Each row is a point on a tangle of strands that fork, close into loops and nearly touch. The rows are in no order.
Points whose rows are less than 47.9 apart are linked; no others are. Some points are linked to none.
(44): [ -5  -5  -3   7  -7   7  -1  -8   4 -12  -2   4   0  -3  -1  -8 -12   1
   2  -8  -9  11  -5   0  -7  17  -1 -23  24  -4 -12  -4   6  -8 -15   0
  -1  -5 -18  -1  17 -12 -16  -1]
(140): [-18  -5 -12 -21   4 -10   3  -3   9   4  16  -8  -4   9   1   7   4   7
   0  -1  12   9   3   0  16  -3 -12  13  -6  -1   5   8  -3  13  12   4
   6  -4   7  -6   5   1   7  -4]
(1035): [ -7  10   3 -16  -7  12  -1  33 -13   8  -7  13  -8  -3   2 -21  -1   5
 -13  -8  15 -10 -13  -1  -5   1  -4   1  22 -24  18  10  12   7  17   3
   0  14  -6   4 -12  -3   3 -12]
(35): [  5   0 -11 -13   4  -2   9   5  -6   7   3   0  10   7  -9  22  26   7
 -19  -7  25   2  -4  -9   5 -11   5  20 -22  18  -4   3  -4  -4   9  12
   9 -13   0   7 -15   7   3  -3]
(262): [-10  -1 -18   5   5  -7  -2  -3   7   5  -3  -3  -3   9   8   2   0  15
  -9   3   1  12  16   5   6  -6   4   2 -15   8  -1   3  -4  -6  -9  -6
   7 -17  -8  10  -9  -4  -7   4]
(315): [-21  -4  -7 -29   0  -6   4   6  12   1   9  11  -9   7  -8  -3  -3   7
  -1  -2  12  11 -17   1   8   2 -18  -1  20 -12   6   9   7  14   8  10
  -2   0   0  -8  14  -5   3 -10]
(531): [ -7  -3   2 -16  -2 -14   8 -17   3   1  13  18  -6  -7 -25  15   9   2
  13 -12   1   6 -14  -4  -1  10  -9   3   5  -1   3   8   4  -8  -6  12
  -5  -2   1  -3   2  14  -4  -6]
(463): [ -6   0  -1   7   2  -5  -2  11   5  -1   0 -13  -9  14   2  -9 -22 -14
   5  14  -4 -11  -4   6  13 -13  -1 -13  -2   0  -1  -8 -10   9   0  -5
   0  -2  10  -5  13 -12  10  -7]
(381): [  2   8 -19  10   3 -16   7  15 -10   3 -24  29   2  13  -2   3   8   8
 -23  -7  18  -1   2  17   5 -25   1   3 -13  12   5   1  -2 -24   4  -8
   2 -15  -8   6 -31  -6  10  -2]
(505): [-23 -10 -16 -10  -1  -4   1  -3   9  -3   4  13  -4  -5 -11   4 -14  10
   0 -10  -1  14 -12  -2   1  15  -4 -27  11  -7  -4  10   2   4  -9  17
   4 -14 -18   7   6 -11 -18  -7]
(477): [-19 -15  -6 -15   2 -12   1  -5  11  -2  14  -6   4  -9  -8   5 -10  -2
   9  -7  -1   3 -15 -11  15  15 -10  -5   1 -14   7   9  -2  27   7  23
   6   1  -2  -1  19   0  -4 -10]
(439): [  5 -10   2   7  11   3  -5   5   5  -4   5 -34   8   4   8  12   2 -20
   4  13  -3 -11   2  -7   8  -5  12   6 -11   8  -5 -12 -15  22  11  -1
   6  -4  18  -8  14  -5   6  -3]
(1043): [ 10   1   1  13   2  19   5  17  -2  -9 -29  11   1  15   0   0   4 -10
 -22   1   4   2 -13   5 -11  -9  13 -18  20   9 -15  -9  -3 -13  -1  -5
   5 -10  -7   0  -1 -23   0  -6]
(825): [  6   7   9  18 -11   0  -2 -23   4  -8  -1  10  -9   0  -2 -13 -10   2
  17   3 -17  10  14  11  -9   1  -4  -3  16   3  -6  -2   6 -19 -19 -21
 -17   9  -3  -6   7  -1  -1  11]
(657): [-14  -6 -18  -4  17 -26  -2 -16  16   4  12   5  -1   1 -17  25  -3   8
  11  -7  -1  10   7   2   9   4  -7 -10 -24  14  -8  12  -9  -9  -6   7
   4 -14  -1  11  -8   3 -14  -2]
(641): [ -4  -2  -6 -18  -5  -6   2 -13  15   3  13  -4  -6   9  -5  -6  20  13
   4  -3  10  25   9   4  -1 -10 -10  25   9   6  -6   1   9  -1   4 -10
  -8   1   9 -18  13   3  11  10]
(1108): [ 10   2  14   6   3  -3  -3  -2  -4   1   6 -13   3 -14   3   2  -8 -13
  17   4 -13 -17   2  -7   7   9   1  -2 -10  -7   6  -7  -6  18   5   5
   2  10   7  -5   8  10   5   2]
(954): [  8  11  17   0  -5   2   6   1 -11  -2  -7  20  -7   1 -18  -1  -5 -20
   7  -3   0 -13 -19  -5  -4  -1  -1 -10  13   0   3  -1  -2 -15  -1   6
  -8   8   1  -8  -3   5   4  -9]
(937): [ 17   3  10   8   0  22   8  12  -7  -9 -23   6   6  13  -7   5  14 -19
 -22  -1   5  -6 -17  -3  -9  -9  16  -9  17  15 -16  -9  -6 -18   5   0
   1  -1  -1  -6  -5 -12   6  -5]
(96): [  7   6   5   6  -2  23  -8  20 -18   4 -16   5  15 -17  16  -6  -1   7
 -22   0  -3 -13  -3  -9 -11   3  17  -3 -14  -3  13   3   3   5   7  -2
   0   9 -15  24 -27   9  -5   1]
(465): [ 12   6  10   4  -2  -1  -5  -4   0   0   8 -22  -4  -4   8 -10   8 -12
  16  12  -7 -10  14   4   1  -4  -3  23  -3  -1   1  -8   2  12   5 -11
 -10  14  24 -17  11  10  12   9]
(411): [ -7  -1   8  -6  -7   4   0  12  -1  -6   0  -1   6 -13   1  -9 -16 -10
   6  -9  -2 -10 -18  -9  -3  19  -4 -14  20 -25   6   1   7  22   8  12
   4  14  -9   3  18  -7 -12  -7]
(704): [ 18  13  23   9   1  13  -2  -1 -13  -6 -15   5   6 -13   3   1  -5 -23
   4   1 -13 -22  -7  -7 -10   4  10 -12  -1   3   5  -7   0  -9   9  -6
  -3  17  -1   8  -9   8  -4  -1]
(31): [  7  -9   5  -7  -5  -3   6 -21   8  -9  11  -1   3  -2 -16   4  12  -9
  20  -7  -5  14  -9  -5  -5   5  -7  10  16   6 -12  -3   6   0  -6   4
 -11   5   9 -18  28   2   0   2]
(361): [-17   0 -16  10   6 -14  -8  -3   8   4   7 -13  -1   7   9   0 -19   7
  15  14  -7  -3  19   8  22  -7   1  -4 -21  -5  12   6 -12  12  -1  -3
   7  -8   3   9  -3   1   5   0]
(764): [-22  -4 -16   0  11 -16  -1  -5  14   2  14  -7  -3  11   0  11 -20  -1
  14   8  -3   3   8   7  22  -2  -7  -8 -17   2   5   6 -12   8   2   6
   3 -10  10   4   6  -5   1  -6]
(302): [-23  -6 -16  -3   9 -16   1   2   5   2   8   3  -4   6 -11   7 -26   1
  11   4   1  -3  -5   3  20   3  -4 -19 -14  -5   7  10 -10  11   0  16
   5 -12   1   4   1  -5  -3  -9]
(639): [ 15  13  19  10  -5  10  -6   0  -6  -2 -14   6  -9   7   9 -20  -1 -12
   0   7  -8  -9  12  11  -8 -13  -1   3   7  -2   1  -6   5 -12  -3 -24
  -9  20  15  -9  -5   5  17   8]
(607): [ -2   2   6  -6  -7   7   2   3   4  -3   6  -9  -6  -3  11 -26   0   9
   5   1  -2   6   8   6  -8   1  -9  18  21 -19  -1   0  17   7   4 -10
 -11  15   0 -12  13  -2  -2  10]
(815): [ 11   0  12   3  -1 -12   2 -10   1  -5  16  -8  -2  -4  -2  -4 -13 -13
  24   3 -14 -13  -1  -1   4   5 -10   1  -2  -8   3  -6  -3  15   2   5
  -6  12  14 -11  22   8  10   1]
(544): [  3  11  16  -1  -3  11  -3  21  -6  -5  -9   3   5 -15   3 -11 -21 -18
   4  -4  -4 -18 -15 -10  -6  15   2 -23  12 -19  13   3   4  11  18   7
  -1  17  -6  10   4  -2 -10  -7]
(241): [  3  18  10 -11  -9   9   5  23 -14   7 -15  23 -12  11 -12 -13   9  -9
 -16  -7  14  -9 -17   3  -3 -13  -6   4  19  -7  12   1   7 -11  12   0
 -11  14   5  -9 -14  -1  17  -5]
(997): [  5  -4  -7  12   1  -3   1 -24  -5  -1  -3  13   6  -4  -2   9   9  19
  -4  -5 -10  12  10   0 -10   7   2  -1 -12  15  -7   7   1 -22 -26  -4
   4 -11 -15  22 -18   4 -10   8]
(535): [-17  -1 -15   1   1 -21  -5 -20  13   4   8  16 -13   5 -12   4 -13  18
  14  -1 -10  19  14  15   3   7  -9 -12  -6   4  -3   6   2 -17 -17  -3
  -1 -14  -5   4  -3   4 -10   4]
(290): [ 10  -7 -12   6   2 -15  -2 -25   7   1  15  -7  -1  -5  -6  16  15  10
  14   1  -7  16  18   0  -4  -1  -4  13 -15  23 -14  -2  -4 -14 -14  -5
   2  -6   9  -1   9   5  -8  11]
(408): [  9   5  11  14   2   7  -4   8  -2   1 -13  -8  -8   9   7  -7  -1 -12
  -4  10  -3  -7   7   9  -2 -15   4   3  -5   9  -4 -16  -7  -6  -1 -18
  -3   4  16 -10  -4  -2  14   1]
(747): [-13   6   3 -14 -12   2   0  24  -3   5  -2  12 -14  10   2 -23  -6   4
 -12   0  12  -2  -7   9  -1  -4 -11  -4  28 -16  12   2   9   6   9  -1
  -5   9   2  -6   1  -9   9  -7]
(579): [  2  -2   1  -7  -5  11   4   3  -7   4  -5   7   1   3  -2   7  14   2
 -16 -12  14   3 -14  -8  -6   2   3  -1  12   2  -5  -1   4  -5   1   8
   6  -4 -11   0  -2  -6  -4  -6]
(323): [  1  -1  11   4  -9   6   2   0   8 -18   4  -5  -3  -1   6 -33 -17 -14
  19   4 -11  -1   2   8 -10   1 -10  -5  24 -12  -4 -11   9   3  -4  -6
 -16  14   7  -9  32  -8   2   9]
(333): [-19   0 -19   3  12 -24   1 -13  13   4   3  21  -4   4 -17  14 -17  14
   9  -2   1   7   7  11   8   1  -6 -20 -15  12  -1   8  -6 -16 -13   6
   3 -20  -7  14 -13  -1 -12  -2]
(882): [  9  -5  -4  12  -2  -4   0 -29   6  -6   6  -1   0  -1  -6   9   4   3
  14  -3 -14  13  12   5  -6   5   0   0  -1  14 -17  -2  -2 -17 -19  -5
  -1  -5  -1  -1   9   1  -8   7]
(678): [  2  -1   2   6   7   1   1   8 -15   2  -3   6  11 -11  -7  15   4  -4
   0  -6   5 -15 -20 -14   1   8  13 -11 -13   3   4   6  -2   1   2  20
   5  -6 -15   6 -16   2 -12  -9]
(50): [  2  -4   0   6   3  -4   0  -8 -13   5   3   6  10 -17  -5  16   7  11
   1  -8  -5  -6  -9 -13  -1  14   9  -5 -18  -2   4  11  -3  -1  -8  14
   5  -5 -17  20 -14  11 -12  -1]
(740): [  6  -5   7   5   5  18  -8   7   1  -4  -3 -22   9  -5  23 -13   3  -6
 -10   7  -2  -6  10  -5  -8   3   9   5   7  -4  -4 -12   4  14   5  -9
   1   6   1  -2   4  -1  -1   7]
(743): [ 26  10  25  14   1   6  -4 -10 -11  -1  -5   2   3  -6  -1   7  -2 -15
   8   5 -14 -18   3  -2  -9  -2   5  -1  -8   9   1  -2  -6 -14  -2 -10
  -3  11   6   1 -12  13   3   3]
(699): [  3  -3  -4   2   9   4  -2  10   0   2   5 -25  10   0   6  14   3  -8
   0   4   2 -11   0  -9   8  -3  12   4 -14   7   0  -4 -11  13   6   8
  10  -1   9   0  -1  -3   1  -5]
(482): [-22  -1 -18  -3  -6   6  -6  25  -4   6  -6  -2  -4   0  20 -13 -15  14
 -19  -1  13   1  -1   3   6   1   4  -7   1 -13  15  13  -3  12   7   2
  10 -11 -17  12 -12 -17  -5  -9]
(659): [-12   4   1  -4  -2  -5   1  13  -2   5  -3   7  -8  -9  -1  -5 -18   3
   6  -1   2 -11 -11   0   7   7  -4 -13   1 -16  14   8   1  11   1   9
   4   0  -7   1  -5   2  -4 -11]
(1141): [-17   1  -1 -25 -11  -1   4  18   0  -2   2  13 -11   3  -8 -16 -10   9
  -6  -4  14   1 -19  -1   2   8 -17  -8  34 -23   5  11   9  13   9  10
  -6   3  -6  -7  10 -10  -1 -10]
(274): [  1  -2   2   6  -1  -1   6   2   3  -1 -10   7 -10  13  -5   2  -7  -5
  -3   2  -2   3  -4   5   2  -5   4 -13   3   5 -10  -8  -4 -10  -7  -4
  -2  -7   2  -2   3  -6   0  -3]
(1016): [-17  -2  -6 -16  -1  -6   7  11   7   2   3   1 -10  15  -5  -2  -7   2
  -3   0  13   3 -10   2  12  -5 -13   1   4  -5   4   3  -1   9   9   8
   3  -3   7  -8   8  -6   9  -9]
(596): [  5   4   9 -17  -8   8   2  -1  -4   4   9 -14   5   0   9 -12  33   8
  -8   2  14   4   7  -3 -11  -5  -7  36  13  -8   0  -2  14   5   8  -8
  -8  17  13  -9   5  11   9  10]
(654): [  6  -4   2 -21  -3  11   4   3  -7   8   7  -7   8   1   9  -1  33  12
 -21   0  23  10   5  -8  -8  -6   0  30  -2  -1  -3   2   7   8   8   4
   2   6   7  -2  -5  11  11   0]
(571): [-16   2  -7 -19   5 -25   2 -11  15  10  16  21 -11   7 -25  14   8  10
   2  -9  14  14   4   7  11  -2 -22   8  -8   4   7  10   4  -7   2   3
  -4 -10   3  -4  -8  15   5  -1]
(199): [ 20  -5  -8   1   6   3   5   3 -10   3  -5  -2  16   5  -4  18  27   3
 -21   2   9  -3   2 -11  -5  -8  16  13 -22  21 -12  -6  -8 -10  -5   4
   6 -12  -2   8 -11   1  -1   0]
(41): [ 15  -5   2   4   4   9   2  -2 -17   5   1  -1  19 -10  -3  19  18   7
 -16  -4   5  -2   1 -16  -4   7  13   8 -22  11  -5   1  -1  -1  -7   9
   6  -7 -17  19 -16  10  -6   0]
(816): [ 16   2  -2   6   2   8  13  14 -10  -2 -24  12  10  15  -9  12  24 -11
 -27  -3  17  -4 -16  -1  -5 -16  21   1   1  24 -15  -6  -4 -19   8   5
   3  -9  -2  -1 -18 -12   8  -4]
(255): [  4 -10  -4  -7   3   0   8 -12   9  -4  -1   0   1  10 -16  24  19   0
 -11  -8   8  13  -8  -5  -2  -2   4  -2   5  17 -25  -5  -4 -13  -4   9
   5 -10   1  -1   5  -8 -10  -2]
(969): [-11  -8 -12  -7   9  -3  -1   2   7   3   9 -16   5   8   7  14   7   3
  -4   4   9   2   2  -5  14  -5   2  12 -16   6   0   4 -11  13   8   7
  10 -13   4   2   0  -4   2  -3]
(174): [ 12  18  24   5  -4  19  -4  11  -9  -5 -16   8   3 -12   6 -11 -17 -18
   1   0 -13 -20 -11  -6 -11   3   5 -18  10 -10  13  -6   5   2  15  -3
  -1  23  -1  13  -8   1  -5  -5]
(1031): [  9   4  20   3  -6   9  -2   5   5 -14   1  -7   3   3   6 -20 -11 -26
  13   6  -9  -9  -3   0  -8  -1  -4  -2  19  -4  -7 -14   6   7   5  -8
 -11  20  14 -11  23  -3   5   7]
(769): [  3  -1  -9  14   6   4  -5   9  -1   2 -13  -5   1   8  17  -9  -1  10
 -17   8   0   4  21   9   0 -12  11   5 -17   4   2  -8  -8  -5  -8 -16
   7 -11   2   9 -17  -3   4   4]
(945): [  8  -1   7  14  -4  -2   1 -30   5 -13   7   7  -2  -8 -10   3  -4  -4
  21  -1 -20   7   5   1  -8  11  -6  -7  11   9  -9   4   3 -21 -22  -9
 -11   2  -4  -1  12   2 -10   5]
(715): [ -2   3   6  -5  -9   6   6   2   8 -11   6  -1  -5   0   4 -32 -11   0
  12   2  -7   7   2   6  -9  -1 -14   6  32 -18  -2  -1  19   6  -2 -11
 -19  19   1 -12  26 -11  -1  14]
(147): [  7  -1   5   6   4  -2  -3   0   4  -5   9 -29  -2   4   5   3   2 -14
  12  15  -5  -8   5  -1   7  -7   1  14  -9   8   0 -10 -10  17   4  -7
  -2   7  27 -16  14   2  16   0]
(27): [  8   0   6   2   1  17  -6  12 -11   2  -4 -11  12 -11  21  -4   3   3
 -14   4  -1 -12   6  -8  -7   4  14   6  -8  -6   9  -3   2   9   6  -1
   3   7  -6  11 -13   8   0   4]
(789): [ 10   6  -8   4  -1   3   8  21 -14   6 -21  22   2  11  -3   6  14  -1
 -26  -6  19  -3 -11   5  -3 -14   9   2  -4  12   2   1  -1 -18   7   0
   1  -7  -9   0 -26  -2  10  -2]
(153): [ 14  11  21  14  -4   3  -5  -7   1  -5  -3  -3  -8  -4   7 -20 -12 -11
  18  10 -19 -15  12   8  -8  -3  -6   0  -1  -5   4  -8   2  -6  -4 -19
 -10  19  14  -7   4   8   7   9]
(20): [ -6  -1  -5   6  -1 -17   0 -25   7  -2  11  17  -8  -9 -15   0 -16   7
  25   0 -17   8   5   7  -3  15  -8 -14   2   0   0   3   5 -16 -24  -2
  -8  -7  -3   1   3   8  -8   2]
(622): [  8   3  15  10   1  18  -7   5   6 -11  -6 -17   8  -9  16 -15  -5 -18
   3   9 -13  -6   9  -3 -12   6   7  -4  12  -6  -3 -16   8   9   5 -12
  -2  17   3   1  17   1  -4   8]
(222): [ 19   2   8  16   4   2  -4  -3 -12   4  -4 -10  13 -15  -2  17  -1  -4
   6   2 -13 -20   1 -11   4   5  18  -7 -32   9   9  -3 -15   6   4   3
   6   0  -2  10 -19  15  -3   2]
(771): [ -7   5  -6   9   5  23  -8  34  -3   0 -18 -15   2   4  21 -13 -15 -11
 -15   9   2 -14  -9   3   6 -12  12  -9  -3  -4  11  -7  -8  17  15  -8
   4   1  -1  -2  -6 -14   7  -5]
(1003): [ -2  -1   3   1  -6  -5   1  -9   2   0  11  -2  -7 -11   9 -10  -6  13
  12   0  -5  -2   9   3  -2   8  -8   9   5 -14   5   4   8   7  -3  -4
  -7   8  -4  -6   6   4   0   7]
(33): [  4 -12  -1  -5  -8  12   7 -17  11 -14   8  -3   9  -1  -8   2  17   1
   7  -9   0  26 -10  -5 -12   8   0   5  24   8 -21  -4  14  -5  -8   4
 -10  -2  -5 -14  24  -7  -9   7]
(508): [ -5   2   2  13  -2   3  -8  -3   2  -3   4 -11  -3 -12  21 -17 -17   6
  11   5 -16  -2  19   4  -2   8   2  -6   0 -15   6  -2   5   7  -8 -11
  -2   8  -6   2   4   1  -8   8]
(146): [ 14   7  14  16  -9  -8  -6 -23  -3  -2   1   0  -8  -4   4 -13  -3  -1
  19   7 -19   0  19  10  -9   0  -4   5  -1   5   2   0   3 -19 -13 -21
 -13  12   6  -6   3  12   5  12]
(165): [ -8  -8  -2  11   0   5  -7   0   9  -5   4 -22   5  -7  18 -14 -17  -3
  10   7 -11   0   9  -1   2   9   3 -11   4 -11   2  -4   2  19  -2  -1
   1   3  -8  -2  19 -10 -10   2]
(1059): [-22  -4 -11  -2  -3  15  -8  24   2  -2  -5 -20   4   1  22 -14 -15   1
 -14   4   7   5  -4  -1   9   4   6  -9  13 -15   5   5  -1  21   9   0
  10  -7  -9   2   5 -21  -6  -8]
(684): [  5   0  -3  10   7   1  -7   5   4   2  -5 -15  -5   5  16  -6   2  -2
  -6  15  -2  -1  18   7   0 -17   6  12 -15   9  -1  -9  -8  -1  -4 -18
   3  -8  15  -7  -5  -2  14   3]
(812): [  4 -16  -6  -5   0  10   6 -16  13  -8   0  -6  10   3 -12  14  27   0
  -8  -6   5  29  -8  -5  -9   1   4   5  12  17 -30  -5   6  -9  -5   2
   3 -12  -2  -7  18  -8  -7   5]
(383): [  7  -8   7  -7  -6 -11   5 -16   4  -9  17  -5  -1  -1 -15  -3  -4 -15
  27   1 -10   0  -6  -4   3   6 -11   4   5  -1  -5  -5   0  10  -2   8
  -6   9  16 -16  30   1   7   1]
(1145): [ 13   5  17  13   5   5  -9   1  -9   5  -2 -12  10 -19   9   4  -6  -7
   9   7 -14 -24   4  -5   3   5  12  -8 -18  -2  17  -5  -4  12  12   0
  -1  11   7   8 -16  14   1   5]
(727): [  5  12  15 -17  -7  20   1  24 -17   6 -12  12   2  -8   5 -11   5  -7
 -10  -9   8 -22 -18  -6  -9   3  -2   5  18 -18  11   7  10   5  20   8
  -3  24   2   4  -8   6  -1  -7]
(548): [ -3  -3 -17   1   5  -9  -2 -14   5   5   1   9   0   3  -3  11   6  22
  -9  -7   2  21  12   4  -1  -3  -2  -2 -16  12  -8   3   0 -16 -15  -2
   4 -16 -15  19 -14   1  -8   3]
(629): [-15  -7  -4   2  -1  13  -9  19   4  -3   2 -27   8  -5  25 -15 -14  -4
  -1   8  -3  -3   6  -6  10   5   6  -4   0 -18  11  -4  -1  33   8   0
   7   4  -1   1   9  -9  -5  -2]
(415): [ 22   4  12  14   4  -6  -2 -11 -11   3  -2  -9   5  -9  -7  21   4 -11
  10   6 -14 -17   5  -5   2   5  11   4 -21  13   0  -5 -14  -5  -2  -2
   3   1   7   0 -10  12   0   5]
(1110): [-11   3  -5 -12   1  -8   0   2  -5  15  12  -5  -6  -6  10   0   7  17
  -1   1  14  -3   8   0  10  -3 -10  24 -14 -14  22  12   2  13  12   4
   4   0  -1   6 -12  17   9  -1]
(993): [  3  -9 -10   5   4  -1 -11 -13   3   4  10 -20   9  -2  13   7  14  11
   1   9  -6   9  24  -4  -3  -1   7  20 -24   9  -3   0  -7   3  -8  -3
   7  -8   5   6   1  10   1   8]
(131): [ -4   4   6  -6   0 -14  -1  -8  -4   9  15  -1 -10 -10   2  -2   2  15
  13   1   2  -6   4   6   5   2 -12  14  -7 -11  16  10   6   5   3   3
   0   7   7  -1  -7  15   6  -1]
(756): [-14  -6  -6  -5  -6   6   0   3   4   1  -2   6  -3  -4  -2  -5 -13   8
  -5  -8   1  11 -10  -1  -5  13  -4 -21  22  -8  -2   5   6  -1  -5  11
   5  -7 -18   3   8 -10 -12  -2]
(1102): [  8   0  -4  19   5 -11  -2 -26  -3   0   0   4  -1  -7  -5  14  -4  12
  13   0 -14   7  12   6  -6   2   6  -6 -13  16  -8   4  -7 -24 -27  -6
   4 -11  -5  12 -11   6 -11   7]
(745): [  1   8 -18   7   8 -19   7   4  -1   5 -14  22   0  13  -8  12   2   8
 -13  -7  11   0   2  14   5 -17   3  -4 -16  18  -4  -1  -6 -25   1  -4
   5 -19  -6  10 -22  -3   1   0]
(905): [  9  -7  -8  -4   2 -10  -4 -23   3   8  14 -14   4  -1  -1  19  25  11
  -1   1   1  14  20  -4  -3  -1  -1  24 -23  16  -6   2  -5  -2  -7  -1
   6  -9   9   5   5  11  -2   9]
(651): [ -8  -1 -11   7   0   5  -4  19 -11   7  -9   0   0  -6  16  -6 -10  13
 -13  -3   1  -2   2  -4   3   1  11  -6  -8  -7  11   4  -1   4  -1   0
   8  -8 -19  14 -19  -4  -9  -3]
(3): [ 12   1  10  -7  -2   6  -2  -3   0  -3   9 -22   5  -4   8  -8  25  -5
   3   5   4  -2  10  -4  -7  -3  -6  32  11  -1  -6  -5  10  14   8  -9
  -8  14  22 -18  14   7  11  10]
(843): [  5  -3  -3 -20   3  -2   8   0  -9  11   9  -5   9   1  -5  14  28  10
 -14  -4  20   4  -3 -14   0  -3  -1  27 -11   4   0   3   2   3   9  10
   6  -6   2   3  -9  14   6   2]
(65): [-17  -6 -15 -27  13 -20  -3 -10  14   9  18   0  -4   4  -8  15   9  11
   1  -7  14  17   3   2  17  -2 -19  19 -14   4   5  14  -2   5  12   9
   2 -10   2  -3  -1   9   2   1]
(884): [  5   3  -5  11   1  -9   6   4  -2   2 -15  15  -3  11  -7  11  -2   0
  -9  -1   1  -1  -3  12   6 -10   8  -8  -8  12  -9  -3  -8 -21  -7  -1
   3 -12  -1   4 -15  -6   0  -3]
(503): [  2   7 -10  14  -1  -4   7  14   1  -2 -30  33  -9  24  -5  -4   0   4
 -21  -3   6   9   6  23   0 -23   5 -12  16   8  -7  -5  -2 -29  -4 -12
   1 -10  -3  -3 -21 -19  12  -2]
(966): [ -9 -11   0 -11  -4  -1   5   1   6  -7   9 -10   1  -6   1  -7 -15  -6
  11  -1  -1  -3 -11  -6   4  10  -8  -7  14 -18   4   0   2  27   8  15
   1   7  -3  -6  24  -6  -2  -6]
(36): [ -7  -1  -8   7   6  -6  -6  -6   3   7  13 -20   0  -2  17  -1  -2  15
   9   9  -5   2  23   2   9  -4   2  13 -24  -4   8   4  -9  10  -1  -8
   4  -6   5   5  -5   7   5   5]
(960): [  4   4  13  -3  -6  -5   6  -6  -2  -3   1  11 -10   6 -14  -6  -4  -7
   8   1   2  -5  -8   2   0  -1  -7  -8   9  -4  -2  -1   0 -10  -3  -2
  -6   4   6 -10   5   4   9  -1]
(618): [ -6   2  -5 -20  -1 -16   8 -15  12   4  11  21 -10   5 -26  18  15   7
   2 -11   8  17  -6   2   2   1 -14   7  -1   6  -6   5   6 -14   0   1
  -1  -6   4  -9   1   8   0   1]
(533): [ -5 -10   2 -19   0  -9   9 -10   0  -1  14   5   0 -11 -17  15   3   1
  10 -13   3   1 -18 -13   4  15  -9   1   6 -10   1   6   4  13   2  23
   4   5  -5  -7   9   6  -6  -9]
(110): [-24  -6 -15  -8   5  -9   0   6  12   2   6  14 -10   9 -12   5 -22   4
   2  -1   3   5  -9   6  10   2  -5 -25   1   0   2   5  -1   0  -7  13
   2 -16  -3   4   7 -14  -7  -7]
(742): [ 13   6   6   4  -5  16  -1  11 -23   7 -15  19  13  -9   8  -2  10   7
 -25  -5   4  -5  -7  -6 -13   3   9   7  -6   1   9   7   7  -9   1   0
   2   6 -18  17 -26  10  -4  -1]
(906): [ 14  11  19   2  -8  15   2   2 -12  -2 -18  17   2   9  -6   2  11 -23
 -11  -7   1  -6 -17  -6 -11  -4   6  -8  20   1  -9  -4  -1 -19   3   4
  -7  13  -3  -5  -5  -7   3  -3]
(711): [ -2  -4  -9  10   0   9   0  11   4  -3 -17   8  -5  15   1  -3  -6  -1
 -19   1   1   9  -5   9  -3  -5   6 -20  15   2 -16  -6  -3 -11  -6  -4
   9 -15 -12   2  -2 -24  -6  -4]

A fork is a point with three links, a tip a point with one. Leave the first point through the second and follow the links. Name the first fork or tip that comes.
(742); (96) -> (1003)
(383); (815) -> (140)
(477); (966) -> (255)
(769); (684) -> (945)
(756); (505) -> (882)
(1003); (607) -> (742)

How many points has the smallest loop of links through each point below? Write 0 if it is on no loop.
(1102) -> 13
(884) -> 9
(711) -> 7
(27) -> 0
(20) -> 0

A piece is two or more points that can be reached from each other along the links. Count, over all rows, the pieces, the separate loops (a circle has one, a figure eight two, a Y none), the forks (points with three links) and the tips (points with one).
pieces -> 4
loops -> 3
forks -> 6
tips -> 8
